Each row is a point on a landscape with many valleys, with its height.
A ball rolls from a point to the lowest of its 6 nearest points, and stops where none of them is lower. Distance is the straight distance between rows; heights are no part of it.
busog h=164: [125 127 117 209 165 150 146 142 146 169]
Zes h=196: [107 119 150  64 124 109 112 143 142  72]
Masuk h=252: [122 119 144  63 125 120 114 134 147  89]
pofu h=584: [159 131  99  93 157 163 138  77 155 200]
tane h=444: [140 129 129 103 137 142 142  91 151 149]
Bod h=234: [146 141  92 176 130 150 129 114 115 203]
beg h=285: [ 88 117 162  54 110 102 116 158 144  47]
Livi h=238: [132 130 102 179 149 146 126 153 126 175]
Mavu h=499: [152 134 123 119 140 146 149  67 152 174]
bisi h=330: [100 117 157 209 140 128 144 169 138  98]
rop h=404: [157 139 103 166 115 146 150  69 128 195]
butog h=139: [128 133 120 154 117 118 120 146 101 122]
Nibak h=293: [146 134 121 153 110 120 134 109 111 145]
Mirel h=511: [172 139  95  56 112 137 117  64 118 179]
rulid h=432: [151 127 107  91 151 149 131  82 157 174]
gav h=579: [140 132 125 130 129 140 151  75 142 156]
Mavuv h=295: [129 132 111 235 163 163 160 115 151 192]
peta h=105: [115 121 142 195 149 132 134 171 142 123]
burok h=112: [113 121 142  45 116  98  98 149 133  63]
lagu h=445: [122 126 153 133 102 109 135 127  98  87]
zedod h=332: [ 96 113 164  65 112 103 127 152 143  51]
Dege h=70: [131 136 147 139 108 111 135 125  97 105]
digat h=241: [124 125 124 231 156 152 160 128 147 167]
Lut h=237: [120 124 125 215 156 144 149 145 144 151]
Zub h=244: [142 140  96 173 128 140 126 112 113 189]
Dupo h=565: [ 85 113 171 213 114 115 152 189 117  48]
gipo h=95: [140 135  92 188 155 166 136 129 122 207]
Samu h=383: [142 126 119  93 147 146 137  94 155 157]
maf h=460: [151 130 117 105 151 156 139  81 161 172]
Runev h=420: [163 134  94  66 130 152 114  85 127 180]
nik h=362: [ 77 110 163 183 125 119 129 206 134  58]
tiv h=349: [148 135 106 161 111 138 135 108 104 177]
niniz h=192: [123 136 125 155 114 110 116 152  98 112]
kor h=382: [135 124 134  80 136 130 116 117 153 122]
sida h=276: [118 133 132  26 103  93  95 131 102  67]
zizoz h=231: [108 131 154 129 103  98 130 147  92  65]
pubu h=376: [150 140 108 161 117 146 147  77 118 187]
guz h=290: [152 130 111  43 123 120 106 104 120 138]
zigo h=340: [ 90 115 160 188 133 121 135 194 132  72]
nos h=401: [ 85 119 142 160 124 103 115 207 120  54]
Sof h=643: [126 129 157 127 109 117 142 109 122 105]
buram h=319: [152 136 111  57 130 130 101  95 126 148]
Nukos h=37: [103 123 146  43 115  91 104 158 132  56]
nek h=368: [135 133 133 145 106 115 135 120 102 119]
pevav h=179: [136 137 119 154 111 119 118 127 103 141]
zonir h=294: [144 133 111  60 132 126 106 110 136 142]
lig h=128: [133 137 110 162 128 125 122 149 106 146]
mosa h=712: [143 129 137 138 111 127 146  97 126 128]
mok h=167: [124 129 112 176 144 136 121 160 123 146]
zumat h=414: [113 132 126 150 110 105 110 164  95  89]
kosi h=266: [137 126 116  51 123 120 102 119 128 118]
Sepu h=384: [136 121 132  89 141 132 124 102 146 132]
gen h=316: [ 96 113 153 194 139 131 139 192 138  91]
tal h=385: [158 138 103  57 128 135 108  89 126 170]
detu h=435: [159 131 118 145 127 148 155  65 146 179]
fid h=595: [172 135  87  56 115 150 122  58 120 204]
vuzos h=375: [113 122 148 228 140 134 152 163 138 118]
pupov h=342: [151 126 107  64 136 140 115  98 137 167]
vepi h=190: [124 124 135  47 114 104  95 136 130  86]
pefot h=305: [ 99 130 151 130  96  86 125 171  84  44]
kur h=495: [ 95 119 174  98  97  97 136 147 111  48]
ros h=138: [111 134 139 135 103 100 123 155  87  73]
kiku h=99: [122 131 117 166 138 128 117 174 116 130]
bugut h=321: [141 131 114  73 138 140 115 109 141 147]
Semal h=572: [157 132  96  82 149 158 121  85 147 196]
marez h=357: [101 126 134 142 113 100 110 190 100  67]
posu h=135: [136 134  97 179 147 156 130 133 117 195]
detig h=348: [122 116 153  83 131 125 121 124 147  99]
lital h=461: [126 123 148  95 129 124 136 112 143 111]
karip h=134: [130 133 105 203 161 156 139 143 143 185]
rika h=443: [130 123 146  92 139 126 132 108 154 125]
kup h=361: [116 125 132 209 157 143 140 161 147 137]
Rara h=458: [108 120 168  87 112 109 138 132 136  71]
nere h=505: [116 123 166 113 116 113 143 124 124  87]
kifus h=63: [111 128 121 167 133 123 110 183 126 108]

Where does a ball stop that starts at each point below?
Dupo -> kifus
tane -> Nukos
Semal -> Nukos
rulid -> Nukos
Nibak -> kifus
Rara -> Nukos
digat -> gipo
busog -> gipo
pubu -> gipo
nik -> kifus

Call two points neighbours if one is among the 6 nearest of the other. Go from one point of each pair to the other, from neighbour to neighbour, staying as low as possible. Name the highest point that can't be avoided.
Nukos / Dege -> tane
Dege / kifus -> butog
peta / gipo -> Lut
